Each row is a point on a landscape with many valleys, with its height.
From any point a ball rolls to the lowest of the 4 points nearest to it. It stops when none of these is lower. Distance is the straight distance between rows; heights are no part of it.
K547: [ 16   3  30   9  -6   9  15  26  14   9  27 -23 -23  19  19 -29  11 -34
  28 -15 -28]  h=4.91
K707: [  8  -9  -1 -20  -1   1   3  -1   7  16  19  16 -16  25   6  -2  14   2
  23  24 -14]  h=1.53
K228: [ -1   0  39  20   0  -5  -4  15   2 -11  11 -13   9  -8 -27  -3 -30 -10
  -8   2  22]  h=4.34
K786: [-26   6  -7 -21   2  -7  13  -6  -7  -7 -15   8 -19   7 -10  23 -25  40
 -15  24   5]  h=2.20
K564: [ 38  15  20   1  -6  17   7   5  14   4  25 -10 -13  47  17 -28  29 -34
  29 -12 -20]  h=8.46
K393: [ -9  13 -12   1   1 -13   5  -4   1 -13 -37   5  16  -1 -22   9 -16  12
 -25  -8  11]  h=3.74
K727: [ -1   2  -7 -18   8 -11   5  -8   5  -2  -2  12  -2   8 -13  10  -7  10
  -6  26 -15]  h=0.89
K626: [-13  11  14 -12  -6 -11   4   2  -2 -12  -6 -12  -7   6 -27   9 -33  16
 -19  20   8]  h=2.71
K172: [ 11   2  11   4 -10  15   5  14   1   0  20 -22 -15   2  11 -25  15 -27
  23  -4 -22]  h=5.28
K423: [-13  -5  22  23   0 -11  -4   9  10   3  18   0  -6 -12   1  -6  -7 -23
   9   4  -3]  h=2.89
K824: [  6   5   1 -11   6  10   7  -1   0  12  23   1  -9  21  14 -14  26  -6
  34   8 -20]  h=2.74
K641: [-39   0 -13  -2   2  -8 -12   4  -8  -4  -6   6  13 -32  13  12  15  -5
  -7 -14  14]  h=3.69
K632: [  9  13  16  18  -1   5  -3   5   1 -12 -10 -18  14 -20 -12  -6  -7 -24
  -7 -10   0]  h=4.00
K935: [ 13  20   0   7 -11  12   0   1  -6  -5  -6 -19  11 -12   7 -15   6 -40
  -8 -13 -13]  h=4.96
K887: [ 29  10 -20 -14   5   9   9 -17   8   7  -2   1   1  27  10  -4  32  -5
  17   3 -25]  h=3.75
K191: [ 26   7  20  24   1  11   5  19  12  -4  16 -32 -20   5   5 -29  12 -52
   4  -8 -22]  h=4.23
K2: [  4  -1   8  30   7  -8  -5   3  -3 -10   2 -18  21 -18 -21  -2  -7 -14
  -6 -27  22]  h=5.82
K835: [-39 -37  10  26   6 -28 -19  12 -19  21  25  10   8 -33  -7   6 -38  30
  -1 -13  44]  h=6.09
K803: [ 51  10 -31 -23   1  22  19 -23   5  -7 -12   8   3  37 -21   8   4   6
  -5  17  -8]  h=5.47
K928: [ -4   2  29  15   5   0  -4  10   8  -5  21 -18   7 -19  -4 -12  -5 -29
   5 -16   1]  h=2.42
K450: [-39 -11 -20  -8  11 -29   1  11 -26  -1 -18  15   7 -21 -16  15 -10  47
 -28 -22  36]  h=5.48
K662: [  0   8  18  24 -12  14   5  23   0  -7  15 -45  -6 -11  13 -28   4 -43
   9 -18 -29]  h=5.12
K181: [ 12  -6   8  -8  -5  -3  12   6  17  11  20   6 -15  19   5  -7   5 -11
  22  20  -9]  h=2.16
K215: [-48 -27 -14 -25  -2 -22  -4  -7 -12  18 -16  26 -24  -9  15  25 -18  55
 -12  33   6]  h=4.09
K708: [-31  -8  21   9   1 -26  -7  16 -13   4   5   2   4 -24  -1  12 -27  20
 -16   2  32]  h=4.90
K844: [ 27  13  25  15 -12   5  18   5  17 -12  -8 -18  -1  -6 -29  -3 -23 -24
  -8  15  13]  h=3.48
K605: [-44  -9   2 -19  -5  -4   6   0  -2  -3   2  10 -23   1   6  21 -29  50
  -4  28   7]  h=2.88
K710: [-24  -3  26  15   6 -16   7   6 -21   2   2  -3  -8 -12 -23  14 -44  27
 -16   7  36]  h=6.27
K602: [-26 -29  19  22   8 -17  -8   6 -27   5  16  -7   1 -19 -37   0 -40  31
 -12 -19  43]  h=4.78
K226: [-32 -27  30  17   8 -13 -15  12  -2  11  20  -2  -9 -28  15  13 -18  14
   8   3  28]  h=5.84
K286: [ 16   6 -40 -16   5  35  -5 -26  -7  -2   6  -3  12  21  14 -12  39  -1
  27 -13 -25]  h=3.31
K162: [-11   2   8  27 -12  17  -7  15 -21  -1  16 -33   1 -18  16 -13   8 -34
   9 -33 -24]  h=5.75
K50: [  4  -1 -17 -22   0   5   3 -15  -3   3  -1   7 -11  24 -18   9  -9  25
  -1  36  -7]  h=1.31
K675: [-26 -22  23   3   7 -16  -4  19   5   5  18   6  -9 -21  12   6  -7 -11
   9   9   3]  h=2.38
K752: [-53 -25 -14  -1  -8 -25 -16  15 -14  12  -9  18   6 -37  24  21  10  34
 -18 -18  32]  h=5.13
K670: [ 46  22  22  21   6  23   3   1  14  -9 -26 -29  14 -14  -2 -11   5 -50
 -16 -18  -1]  h=6.28
K249: [-40  -6  14  -4  -2 -12  -4  11 -10  10   2   9 -10 -13  -4  19 -34  37
 -14  19  28]  h=3.61
K864: [-32 -14  23  12   6 -21  -9  15 -19   4  15   5  -7 -19 -19  16 -47  41
 -14  -7  48]  h=6.82
K36: [-33   9 -13 -12  -8  -9   0  -2 -16 -14 -32  18  -5  -4 -18  17 -27  46
 -23   0  23]  h=4.10
K361: [-37 -28   7  -7   2 -21 -16  11  -9  30   4  22 -22 -20  32  27 -13  42
  -6  34   1]  h=3.98
K656: [  2  -6  -5 -13   4  15  -3   1   0   7  10  -3  -5   8  16  -8  18 -15
  14   4 -22]  h=3.53
K693: [ 49  18 -29 -10  10  32  11 -29   9   2 -28   1  10  22  -8 -17  23 -18
  -1   1 -11]  h=8.65
K989: [-22  -1 -27 -16  -6  -8   2 -16  -6 -12 -26  15  -4  11 -11  13   7  33
 -15  12  -9]  h=2.86
K373: [ 36  16 -11 -13 -16   8  14 -13  18  -5 -20   1  11  11 -14   2   5 -18
 -19  12  -3]  h=6.31
K858: [-50 -23 -30 -14 -10 -20 -13 -14 -11  13 -19  41  -5 -23  28  35   0  53
 -16   6   7]  h=7.30
K55: [ 24   8 -20 -11   4  16   4 -21   7  -7 -11   4   2  13  -4  -6  20 -13
  -3   5 -16]  h=4.69
K657: [-15 -29 -20 -36  -2  -8   2 -13  -4  12   9  33 -26  21   6   5  -7  35
  12  30 -13]  h=3.41
K685: [-19  -8  27  27   8 -14 -13  10 -11  -1  14  -5   9 -13 -29  -4 -27   8
  -2  -3  28]  h=5.52
K595: [-31 -55   3  27  -1 -24 -17  -1 -30  20  15   2   4 -46  -4  -8  -4  18
   0 -39  51]  h=6.81
K971: [-46 -33  18   5   2 -19 -11  19   2  18  18  17  -7 -24  19  30 -22  29
  -7  19  23]  h=4.68
K334: [ 10  13 -11   3   2  -1   1  -2   0 -23 -25  -6  25 -12  -9   3  12 -17
 -26 -14   2]  h=5.46
K435: [ 56  18 -27  -8   6  42   1 -25  17   1   9  -5   6  40  10  -3  27  -9
  31  -6 -13]  h=7.29
K16: [-41 -34  25   9   0 -30 -17  13  -9  16  22  13  -7 -30  16  15 -33  24
  -1   7  43]  h=5.15
K293: [-27 -34  -4  19  -1 -26  -3   6 -36  12   2   7  12 -24 -39  -7 -26  29
 -23 -33  51]  h=0.87
K549: [ -5   8  26   7  -5 -12   3   8  -7  -7   3  -7  -2 -12 -22   9 -42   8
 -19  11  13]  h=3.08
K467: [ 39  19   0   3  -2  10   8  -6   7 -11  -8 -10   4  13  -8 -14  13 -40
  -4   3 -13]  h=5.78
K863: [ 58  21   2 -16  -7  17  10 -17  24  -5   1   2 -14  54 -21 -12  -8  -2
   7  12  -8]  h=7.92
K276: [ -7  -4  11   4  -2  -3  -5  14  -1  -3  22 -17   1  -8  16 -17   5 -26
   4   7 -13]  h=2.40
K108: [ -7   7 -16 -14   2  -7  -9 -10  -6  -4 -14  12  13  -6  -6   7   7   0
  -8   4 -15]  h=3.07
K511: [ 11  22  12 -28  -7   2  20  -8   3 -14  -5  -1 -20  19 -29  13 -20  10
 -18  32   0]  h=2.26
K646: [-38 -29   1  -8  -1 -18 -10  10  -6  12   9  20   2 -22  31  21 -10  22
  -7  17  14]  h=4.32
K377: [  5  -7 -10 -18  11   0   1  -7  11  12  13  21 -10  19  21   2   3  13
  25  23 -17]  h=0.93
K320: [ 29  12  -9   0 -10  28  -3  -1 -11   1  14 -25  -3  27  20 -28  33 -26
  10 -25 -51]  h=5.18
K481: [ 38   8 -22 -19  13  19   2 -21   4  -2   1  11   4  43  -2   6  22   8
  29   6 -12]  h=2.22
K384: [-33   0 -11 -12 -11 -24 -10   5  -4   5 -18  17  10  -1   1  16  -4  29
 -24   2   3]  h=2.92
K658: [-35 -33  35  31  -5 -21 -18  12  -9  16  32   5 -14 -37  16  14 -24  24
  13 -11  34]  h=5.80
K588: [ 35  27 -10   4  -7  30   5 -18   4  -8 -24 -23  11  12  -6 -21  24 -39
 -10 -15 -11]  h=8.99
K269: [-28  -1  -7  -3   5 -23 -12   4  -7  -7 -13   3  23 -15  -7  17 -10  14
 -23  -9  20]  h=3.73
K871: [-48 -32 -26 -14  -3 -26 -10  -2  -2  15  -4  22  -4 -24  33  28   7  30
  -7  11  12]  h=5.57
K302: [ 35  22  -5  -7   5  28   4  -9  21  -6  27  -4  -1  47  25  14  20   6
  64  -8 -29]  h=8.39
K510: [-31 -15 -14 -19   8 -16  -3  -3   3  16   7  27 -16  10  26  -5   6  11
   8  26 -11]  h=1.41
K54: [  8  -4 -28 -14   6   5  -3 -18   3   4  -1  12   0  12  12  -9  30  -4
  12   3 -24]  h=2.78
K776: [ 14   4   6  -7   2  -9   9   1  10   5   7   1 -15  21  -7   0  -8  -3
   3  28 -11]  h=2.63
K210: [-43   4 -19 -16  -2 -12   4 -14 -17  -7 -42  14  -3   1 -13  31  -9  54
 -24  -4   5]  h=3.77
K997: [ -6   5   0   6   2   2  -2   8   1  -8  -4  -2  15 -15   2   0   6 -14
  -6  -1   1]  h=3.36
K543: [-15   9  10  -1   6 -18  -3  11   0  -5  -6  -1   4 -14  -9  14 -19   5
  -9   7  12]  h=2.90
K220: [ 38  17  11  18 -12  13  10  13  -2  -2  11 -35 -15   3  13 -39  20 -49
  18 -21 -34]  h=3.99
K779: [-58   1   2 -27   4  -6  10 -10 -20 -13 -27  13 -28  -1  -9  38 -29  64
 -19  11  20]  h=3.63
K119: [-45  -1  -8  -6  -1 -19  -6   8 -25   1  -6  17 -11 -16  -6  24 -20  59
 -31   0  26]  h=5.72
K753: [ 30  20   2  -4  -1  21   3  -1  12   9  21 -11 -12  41  17 -16  29 -16
  35 -11 -24]  h=8.51
K862: [-13 -11 -27 -25   4   4   0 -16  -6  -1  -6  11   5  -4  15   1  27   3
   9   0 -22]  h=2.55
K480: [-23   9 -22 -17  -3 -14  -1  -7  -7  -8 -39  15  13  -6 -17  20  -6  27
 -32  -7   9]  h=3.35
K350: [ 20  23   5  21 -16  28  -8  18  -9 -12  -5 -48   6 -11   3 -18  10 -44
  -1 -27 -17]  h=4.85
K979: [ 31  15 -29  -2  11  26  -4 -14   8   2  18   2  -2  32  19   4  27   9
  50 -11 -25]  h=2.47
K358: [ 39  15  -2 -12  -3  16  18 -12  15  -3  -8   2 -16  24 -24  -4   4  -5
  -3  19 -13]  h=5.79
K27: [ 36  14  11   4  -1  -1  13  -3  13  -1   4  -4  -3  13 -13  -5   5 -18
  -2  14  -3]  h=4.70
K169: [-39 -40  12  30   8  -9 -16   3 -31  14  26  -9   6 -40  15   3   4  12
  -4 -38  46]  h=6.67
K498: [ 26  11  19  18 -12  10  11  16  10   1  30 -34 -19  16  23 -35  11 -43
  25 -17 -26]  h=1.01
K45: [ 34  11   6  -4   1  21  14  -3  16  10  16  -4  -9  27   7 -15  20 -18
  17   2 -14]  h=6.40
K723: [ 59  29  20  27 -11  26   4   2  29  -9  -5 -31  -6   4 -11 -26  -1 -57
  -6 -12  -8]  h=5.54
K647: [ 48   9  28   2   3  13  12  14  23  -1  19 -23 -19  25  11 -32  13 -34
  15  -3  -9]  h=6.62
K47: [-38  -7 -12 -17  -5 -21  -3   1  -6   7  -6  21  -9 -11  14  10  -8  25
 -12  18   0]  h=2.32
K883: [-18  -7  10  15   2 -11  -9  13  -3   2   0   2  17 -22  -2  -1 -10  -3
  -3 -16  21]  h=4.55
K917: [ 44  27 -36  -3   1  41  -8 -16   1  -1  11 -15   2  36  17  -8  38  -3
  34 -28 -42]  h=5.10
K504: [-48 -38  22  28   5 -14 -24  15 -13  22  24  -2  -4 -49  17   4 -15  12
   5 -21  35]  h=6.30
K519: [-42 -18  -4   6  -6 -18  -9   6  -5   5   3  16   4 -19  10  13  -7  21
  -6  -3  18]  h=3.43
K996: [-29 -10 -27 -14 -10 -23 -10 -13  -7  -3 -31  27   7 -19   8  24   8  47
 -20   0   0]  h=2.33
K207: [-27   0   1   3   7 -24  -3   9 -21  -7  -7   7  14 -14 -31  21 -33  36
 -14 -21  43]  h=6.17
K594: [ 41  10 -12 -18   1  16  20 -26  18   4   8   4  -4  54 -18   3   0  12
  21  23 -15]  h=6.33
K201: [-10  -7 -17 -21   4  12   0  -9 -15   5   3   7  -2   5  22 -14  35  -8
  22 -13 -31]  h=2.79
K70: [ 42  17 -20  -5   2  22  11 -18   7   9  -6  -5   4  26   1 -16  27 -20
  15 -16 -24]  h=4.76
K729: [ 32  25  10   7  -7   6  19 -11  18  -8 -11 -11  16   7 -13  -6 -10 -26
 -15   5   3]  h=5.76
K857: [ 34  14  19  -3 -12  -4  16   3  17  -4  -2   1 -12  15 -20  -8  -8 -18
  -5  21  -7]  h=3.87
K888: [-13  -4  20  20   2 -13 -15  10   6  -5   2  -4   3 -18 -12  -6 -36  -8
  -6   1  20]  h=4.73
K914: [-34 -29 -20 -23   7 -14 -10  -5  -3  17   1  33 -17   1  37  11   0  38
   3  29  -6]  h=2.39
K398: [ -3   9  18  12  -6  -7  -4  11 -13 -10   3 -11   8  -6 -30   0 -34   6
 -15 -10  32]  h=3.95
K756: [ 32  18  21  28  -8  21   7  11   9  -7  -5 -37   2 -11  -2 -16  10 -49
   2 -12  -9]  h=4.99
K387: [-10  -7  36  25  -3  -9 -11  13  -3   2  19 -12  -3 -12 -24   9 -41   8
   0   3  26]  h=4.12
K20: [ 19  12   6 -12   1  10  10  -1   7   4   6   4  -7  16   8 -15  23 -19
  14   4 -11]  h=4.50
K593: [-38 -28 -13  14   3 -25 -13   2 -27  10  -5  16  17 -34   6  12  -6  36
 -20 -33  46]  h=3.62
K372: [-44 -30   6  16   8 -19 -12   5 -27   7   4   7   9 -40  26  22  -4  15
  -1 -17  29]  h=6.68
K849: [ 60  19 -38 -15   2  35  18 -24  14  -8 -14   6   5  37  -9  -1  21  -1
  22  -9 -12]  h=7.88
K949: [ 35  26 -31   0  -6  40   1  -6 -14  -2  11 -29   2  25  17 -18  33 -13
  20 -21 -35]  h=4.31
K921: [ 15   9 -26 -19  -4   8   3 -16  -2  -4 -10  -2  14   9   3  -7  36 -20
   6  -4 -18]  h=3.16
K572: [-37 -40 -16 -18   0 -19 -12  -7  -4  20  14  38 -16  -2  28  17  -9  52
   0  39  -8]  h=3.27
K257: [ 23  12  17  -3  -3   4   7   4   2 -10  -5  -2   4  10 -26  -3 -22  -8
 -15  21   8]  h=2.95
K557: [ 31   7 -32 -14  10  22  13 -31   0   3 -11   6   1  23   7  -3  37  -6
  15  -3 -23]  h=4.08
K357: [-32 -20  11  22   0 -14 -16  13  -7   1  14  -7  12 -37  16  -1  -7  -8
   8 -25  24]  h=5.20
K944: [-14   4 -15  -3  -4  -8  -9  -6   2 -14 -34   8  23 -11  -8   9   9   1
 -27  -8  14]  h=3.47
K851: [-43 -13 -23 -16  -2 -22  -7  -5 -20   4 -28  21   2  -9  -1  33   0  69
 -23  -9  17]  h=4.02
K880: [ 40   8 -24 -24   4  12   7 -24   9  -2   6  19   5  40  -6   9   0  16
  19  18 -10]  h=3.92
K597: [ 60  21   6   6  -8  26  14   1  18  -3 -14 -14   1  20  -3 -22  15 -34
  -8  -2  -3]  h=6.14
K560: [-25 -24   8  18   7 -14 -14  10 -12   4  14  -3  20 -31  -4   2  -8   6
   1 -23  33]  h=5.32
K144: [ 15  24 -15 -10  -3   3   2 -19   5 -16 -34   4  10   5 -13   0   7  -5
 -20  -4  -7]  h=4.03
K821: [ 10  15  -6  13  -5  27  -2  13 -11 -11   4 -36   4 -11   9 -22  24 -42
  -5 -19 -33]  h=1.40
K182: [ 38  22   7   7  -7  19   8   4   2   0  15 -25  -9  18  10 -31  20 -32
  16 -17 -33]  h=4.63
K566: [ 25   7  -5 -24  -4  10  13 -16   9   7   0  14 -16  34 -18   3 -10  19
  -1  31 -12]  h=2.48
K463: [-16 -15   6  27   8 -11  -9   9 -21  -1   1  -2  16 -28 -20  -5 -14   3
  -7 -34  43]  h=2.18
K383: [ 32  10 -27 -21   2   8  10 -28  15  -4  -4  22  -7  29 -11  14  10  24
   3  20 -15]  h=2.11
K797: [-26 -22  36  34   6 -10  -7  13   8   4  24 -15 -11 -25  16  -4 -24 -21
  15  -3   3]  h=5.97
K469: [-37 -27   1  12   3 -24   3   6 -30   8   6   9   5 -28 -15   8 -28  41
 -12 -23  47]  h=2.43
K916: [-29  -8  15   8  -1 -12  -2  15   1   8  15  15  -8 -10   0   6 -33   6
  -6  24   9]  h=2.83
K898: [-45  -7   6  -3  -3 -24   2  14 -23   6   1  20  -4 -12  -2  18 -35  41
 -15   6  35]  h=4.60
K159: [ 44  19   6  -9   1   9  13  -3  23  11   8  -4  -5  38  -6 -16   3 -11
   7  11  -3]  h=6.77
K713: [ 62  19 -26  -8   5  42  17 -24  14  -6 -16  -2  12  36 -20  -8  19 -18
   9 -12 -14]  h=8.16
K151: [ 72  17 -17 -16  -6  34  14 -13  19  -4 -13   2  -1  34 -15  -8  13 -12
  -1  13 -13]  h=7.62
K567: [-41 -20  14   6   5 -27  -9  22 -12  10   6  18  -4 -26  14  24 -24  34
 -17   5  24]  h=4.65
K965: [ -1  -2 -37 -13   5   5  -1 -22  -4   0 -21  12  20  12   1   7  29   0
  -2   3 -17]  h=2.35
K923: [ 42  24 -17  -3   3  28  -9  -4  15  -1  23 -12  -1  41  24  -6  25   0
  48 -22 -35]  h=6.43
K483: [-22   2  16  20  10 -10  -4  12  -3  -6   6   4   5 -23   8 -10  -5 -17
   1 -11   8]  h=3.42
K316: [ 45  20  37  24  -7   9  11   1  33  -5  -3 -22  -8  -2 -17 -20  -8 -46
   3   7   7]  h=5.83
K886: [ -1  -7 -41 -21  -2  11  -4 -18 -16   1   0   5   8  15  25  -5  42   0
  16 -18 -35]  h=3.00
K465: [ -6 -13  11  25   9 -12  -8  -3 -11  -5   1  -4  27 -20 -40  -2 -31  12
 -12 -25  39]  h=2.23
K893: [  9   3   6 -11  -5  -3   8  -2   8  -7  -1  -4  -5  13 -15   0   6 -17
 -15  24  -9]  h=2.99
K937: [-34 -16 -27 -12  -7 -19  -9  -6 -12   6 -20  16  -6  -2   8  17  -6  45
 -13   9   3]  h=2.65
K197: [ 10   0   4  -7  -1  16   5  -2   3   4   2 -11   3  14  10 -16  26 -28
  15   2 -26]  h=4.30
K932: [-14   0  24   3   0  -8  -1  13  -2  -3  13   1  -6  -2 -15  10 -45   8
  -7  20  18]  h=3.15
K390: [ -3   8  21   3  -8  -6   8   9   7  -2  -2  -4 -11   8 -15   1 -24  -1
   1  26  -1]  h=2.75
K105: [ -2   3  -1   0  -2  11  -9  12 -14  -1   6 -20  -7  -9  13 -10  17 -25
   5 -16 -17]  h=3.02
K847: [-37 -19 -13 -20   4 -13  -8   4   0   7  -2  24  -6 -15  23   6   1  12
  -5  19  -6]  h=1.81
K559: [-37 -19  10  -9   8 -21  -9  14   3   6   4  14  -7 -13  18  19  -8  10
  -2  11  11]  h=4.01
K100: [ 30   6 -11 -15   9   1   5 -11   8  -5   2   9   1  24  -2  -6  16  -5
   0   9 -15]  h=5.01
K903: [ 12   9 -21 -14  -1  19  -3  -8 -10   0   4 -17   1  18  18 -17  38 -11
  15 -11 -41]  h=4.11
K399: [ 34  17   0   0  -7  18  12  -3  -3   2  -4 -25  -3   8   8 -27  18 -40
   4 -16 -18]  h=5.77
K850: [  3   4  -2 -10   2   4   6  -4   1  -3  -4   5   2   2   6  -1   3 -15
 -11  10  -4]  h=2.81
K405: [ 11  16 -13  -8   0  -8   5 -11   2  -6 -26  -3   8   5 -30  10  -7   5
 -33   4   0]  h=4.16
K661: [ 66  19  19   8  -9  21   8   4  32  -5 -14  -7 -13  18 -17 -11 -10 -32
  -5  12   4]  h=6.57
K813: [ -3  12 -25 -13   1  -1  -3 -15  -5  -9 -30  14  14  -3 -16  13  17   0
 -20  -3  -8]  h=2.76
K167: [ 34  15 -20  -4 -13  29   7 -16  -4  -1  -1 -13   8   8  13 -26  34 -19
   2 -16 -31]  h=0.94
K889: [  6  15  -7   8   9 -10   5   3  -1  -8 -21   3  23  -8 -29   9 -11  -3
 -24 -22  15]  h=4.66
K801: [ 17  -4  38  28  -1 -14  11  14  22   1  19 -25 -18 -11  -2 -14  -5 -40
  10   1  -4]  h=4.28
K628: [-13  -1  20  20  -3   1 -14  20  -4 -12   9 -19   6 -24  10  -5   4 -17
   3 -20   4]  h=3.23
K406: [-48 -31  11  21  10 -20 -19  19  -3  21  19  15  -2 -39  25  15  -9  18
  -1 -10  36]  h=6.32
K343: [-26 -23   6  -9   1 -14  -6   2  11   2  14  20  -6  -5  25   1  15   3
   3  24  -9]  h=1.64
K492: [-16  -5  14  -1   1 -16  -4  15  10   6  17   4  -9  -3   2   0  -8  -5
   0  18  -2]  h=2.57
K436: [  3  -9 -31 -13  12  14   0 -12  -4   7  20  14  -1  18  25  -8  37  -3
  30   3 -23]  h=3.09
K634: [ 46  14  16  21   0  19  17   5  12   2   8 -27  -6  10   4 -25  10 -51
   3  -5 -11]  h=5.04
K303: [ 11  15  20  25  -5  12   2  15   9 -11   5 -26  12 -16  -1 -23   6 -42
   1 -15 -12]  h=4.27
K457: [-33 -12   9   3  -2  -5 -18  12 -20  -5  12 -14   8 -32  21  -7   6 -17
   3 -23  -2]  h=4.05
K913: [-10  -5  19  17  11  -5  -7  11  -1 -10   0 -14  11 -16  -3  -5  -7 -19
  -3   1   7]  h=3.64
K438: [ 61  24 -17  -7  -2  20  11 -20  16  -6 -18   0  10  35  -8 -10  15 -24
   7   4 -16]  h=8.44
K403: [-28  -9  12  27   6   1 -21  12 -18  -1  10 -20  15 -29   6  -2   0 -10
   1 -30  18]  h=5.33
K811: [-25 -12 -25 -13   2  -1  -5   1  -7  -7 -12   4   7 -17  23  -3  26  -6
  -6  -9  -7]  h=2.77
K477: [  0  -3  24  24   5  -5 -15   8   0  -8   1 -17  10 -12 -27  -6 -11 -15
   0 -13  23]  h=4.44
K30: [  5  -1  15  -9  -1  -3   7   1  11   1  15  16 -14  20  -3  -3 -12 -11
   1  28  -3]  h=2.56
K503: [-41 -18 -32 -15  -7  -6 -19 -14 -11   4 -20  23   7 -26  34  20  28  28
  -2   1  -9]  h=3.32
K550: [-18  -9  10  25   7  -4 -11  14   1  -4  14 -12  -3 -31  17  -1  -3  -7
   4 -17  19]  h=4.29
K265: [-27 -29  -6 -22  -2 -15  -7  -6   4  10  10  31 -30  11  21  11  -4  44
   9  47 -22]  h=3.20
K982: [ 23   1 -36 -19   2   6   6 -24   1  -9 -21  16   5  22  -7   9  16  13
  10  12 -26]  h=3.33
K206: [-27  -5 -22  -8   4 -12  -8 -12  -4   3 -24  19  11 -14   7  11  24  20
 -10  -2  -1]  h=2.85
K113: [-40   3   5 -14   2  -1   8  -3 -20   1 -13   9 -21  -6  -7  31 -35  51
 -22  16  22]  h=0.60
K116: [ 23  18   5  20 -15  23  -1  24  -9  -3  16 -48  -9   7  10 -29  13 -46
   9 -25 -46]  h=4.49
K730: [-22 -26  -9  19   8 -22  -5  12 -26   1   3   5  20 -31 -11   8 -12  23
 -14 -39  44]  h=3.76
K150: [  8  10  21  17   2   1  -6  15   5 -11   0 -15  11 -17  -3 -10  -2 -23
  -1   3   1]  h=3.13
K153: [  4  10  20   9  -4   5   4   9   8  -1  -2 -14   2  -5   2 -20   9 -33
  10   1 -15]  h=3.24
K814: [-31 -17 -19 -15   1  -6 -12  -8  -8  -3  -8  18  -5 -19  29   4  20  13
   7   7  -7]  h=2.30
K351: [-11  11   9  18   4   3 -14   8  -3  -5  -3 -26  25 -19   8  -3  11 -24
   3 -21  -3]  h=4.56
K56: [ 39  17  13  12  -7   8  10   0  19  -5  -4  -6  -5  11 -14 -21   6 -37
  -7   3  -7]  h=5.37
K371: [ 51  23  11  -5  -1  18   8  -2  31   6   6  -3 -12  46  -6 -13   4  -9
  23  11 -15]  h=8.45
K548: [ 76  26 -24 -13  -3  29  19 -24  22  -1  -1  10  -6  56 -21   2  -4   9
  28   7  -7]  h=2.31
K409: [ 24   7  22  -1  -4   6  19  12  20   8  17 -15  -8  14   2 -23  -3 -29
  12   7 -14]  h=4.87
K934: [-26   0   2   1  -4   1  -9  11 -10  -7  -8   0  19 -24  -8   3   5   1
  -6 -25  21]  h=4.94
K180: [-32  -6  -5 -12  -2  -9  -5   1  -6  -3 -12  17   6 -17  15  14   3  10
  -1   4   1]  h=2.34
K909: [ 33  10  -8 -11   7  20   6  -8  24   3  11  12   0  43  10   7  16  18
  43   6 -23]  h=6.48
K757: [ 25  13  17  31  -2  12   8  10  21  -3  -5 -28   4  -1  -3 -16   4 -41
   3 -10  -3]  h=4.86
K881: [-31  -6 -15  -8  -7 -20   3   2 -21  -2 -19  23  10  -6 -14  25 -12  50
 -25 -14  30]  h=4.95
K395: [-32  -6  12   4   8 -18 -12  11   2   4   6   8   1 -31   8  16  -8  13
  -7   2   5]  h=3.60
K312: [ 16  11 -16 -22   4   0  14 -27   9  -2 -16   7 -11  26 -13   6  -2  25
  -4  24  -6]  h=2.37
K826: [ 21   5  28  14   2   3   1  13   3 -16  -1 -11  12  -6 -26  -6 -16 -23
 -13  -5  14]  h=3.97
K820: [  3   6   7  -9  -3  -4   3   2   5  -1  -9  -6   3  -5 -17   5 -15  -5
 -14  20  -5]  h=2.59
K961: [-52  -4  -8 -28   2  -8   6 -19 -12  -3 -24  14 -33   3  -8  31 -22  60
 -18  16  -7]  h=2.19
K636: [-24  -4 -33 -15  -1 -16  -5 -16  -2 -12 -32  30   7  -9   0  18  19  37
  -7  -1 -11]  h=3.01
K852: [-17 -13   5  22   2 -20  -5  10  -8   4   5   0  16 -26 -23  13 -27  15
 -10 -23  32]  h=5.25
K865: [-13 -18  33  24   5  -9 -11  19   3   0  11  -4   3 -27   1   0 -19 -11
  12  -2  16]  h=5.40
K600: [-19 -10 -26 -18  -5 -16   2 -11  -5   2 -15  20  -1   4   6   4   1  17
  -7  22  -9]  h=2.72
K952: [-11  -5 -11 -33  -7  -5   5 -18  -8  -6 -18  17 -24  24 -22  19 -20  36
  -9  36 -11]  h=1.71
K317: [-13 -15   4  -4   4  -7  -8   9   4  11   9   3   2 -17  25   1   7  -8
   1   9 -10]  h=1.91
K943: [ -3   1 -21 -27   8  -1   3 -22   7  11   5  20   3  18   4   6  11  11
   7  29 -14]  h=0.38
K790: [ 24  20  10  30   2   5   0   1  -2 -15 -19 -15  25 -12 -24  -6  -6 -24
 -19 -23   9]  h=5.81
K354: [ 44  26 -17  -4   1  23   6 -12   5 -12 -24  -9  10  18 -19 -12  15 -26
 -15  -2 -10]  h=7.60
K577: [ 41  15   3 -10  -2  20  16   0   8   1  12  -7  -8  25  -1 -20  12 -19
  12   7 -15]  h=5.96
K837: [ 26  16   6  20   8  21   8  -4   1 -21 -30 -23  23 -17 -17  -7  10 -33
 -15 -14   0]  h=7.89
K827: [-22 -17 -43 -23   8  -3  -4 -20 -14   9  -3  22  -2   3  35   6  35  16
  19   5 -22]  h=2.73
K706: [ 29  14  17   9   1   6   2   0  14  -2  -7 -11  13  -5 -11 -14   1 -27
  -9   6 -10]  h=4.35
K444: [-18 -14  44  26   1 -12 -13  18  18  -3  23  -9  -1 -17  -9  -9 -28 -16
   9  11   4]  h=5.85
K976: [ 36  14   1 -17   6   9   7 -10  25  10  10  13 -14  43   1   4   7   0
  30  19  -8]  h=8.63
K574: [-34  -6 -11   7   1 -24  -5   3  -5   2  -8  24  10 -25   6  13  -7  26
 -19 -10  32]  h=4.51
K32: [ -4 -13  35  23  -6  -8   5  22  17  -2  25 -21 -19  -8  24 -21  -1 -34
  21  -6 -11]  h=4.61
K300: [  8   0  26   4 -13   0  11  11  18  -4  19  -9  -1   4   2 -11  -7 -33
   2  19  -5]  h=3.94
K261: [-10  -8  11  -9  -1  -3  10  12   8  -3  -3   4  -2  -4  -3   8 -11  -5
 -11  10   3]  h=2.36
K643: [ 47  17 -12 -10   2  33  11  -8   9   7   0  -2   5  37   4  -7  17 -16
  20  -1 -17]  h=6.20
K988: [  0  -3   5  21   4  -1   1  10  -4 -10  -5   2  26 -19 -24   4 -21   4
 -21 -14  29]  h=4.75

Where does a ball stop that starts at each point below?
K934 | K261
K477 | K928
K2 | K928
K398 | K261
K656 | K943
K30 | K943
K710 | K261

Call two points neighbours if one is among the 4 nearest of the other. Go from one point of each pair to the other, from neighbour to neighbour, staying as low as possible. Name the highest point that can't be avoided.
K113, K463 | K574
K548, K965 | K594
K519, K481 | K887
K167, K511 | K903
K511, K821 | K105
K821, K519 | K395
K261, K996 | K937
K965, K511 | K827
K511, K261 | K492
K383, K113 | K312
K113, K943 | K786
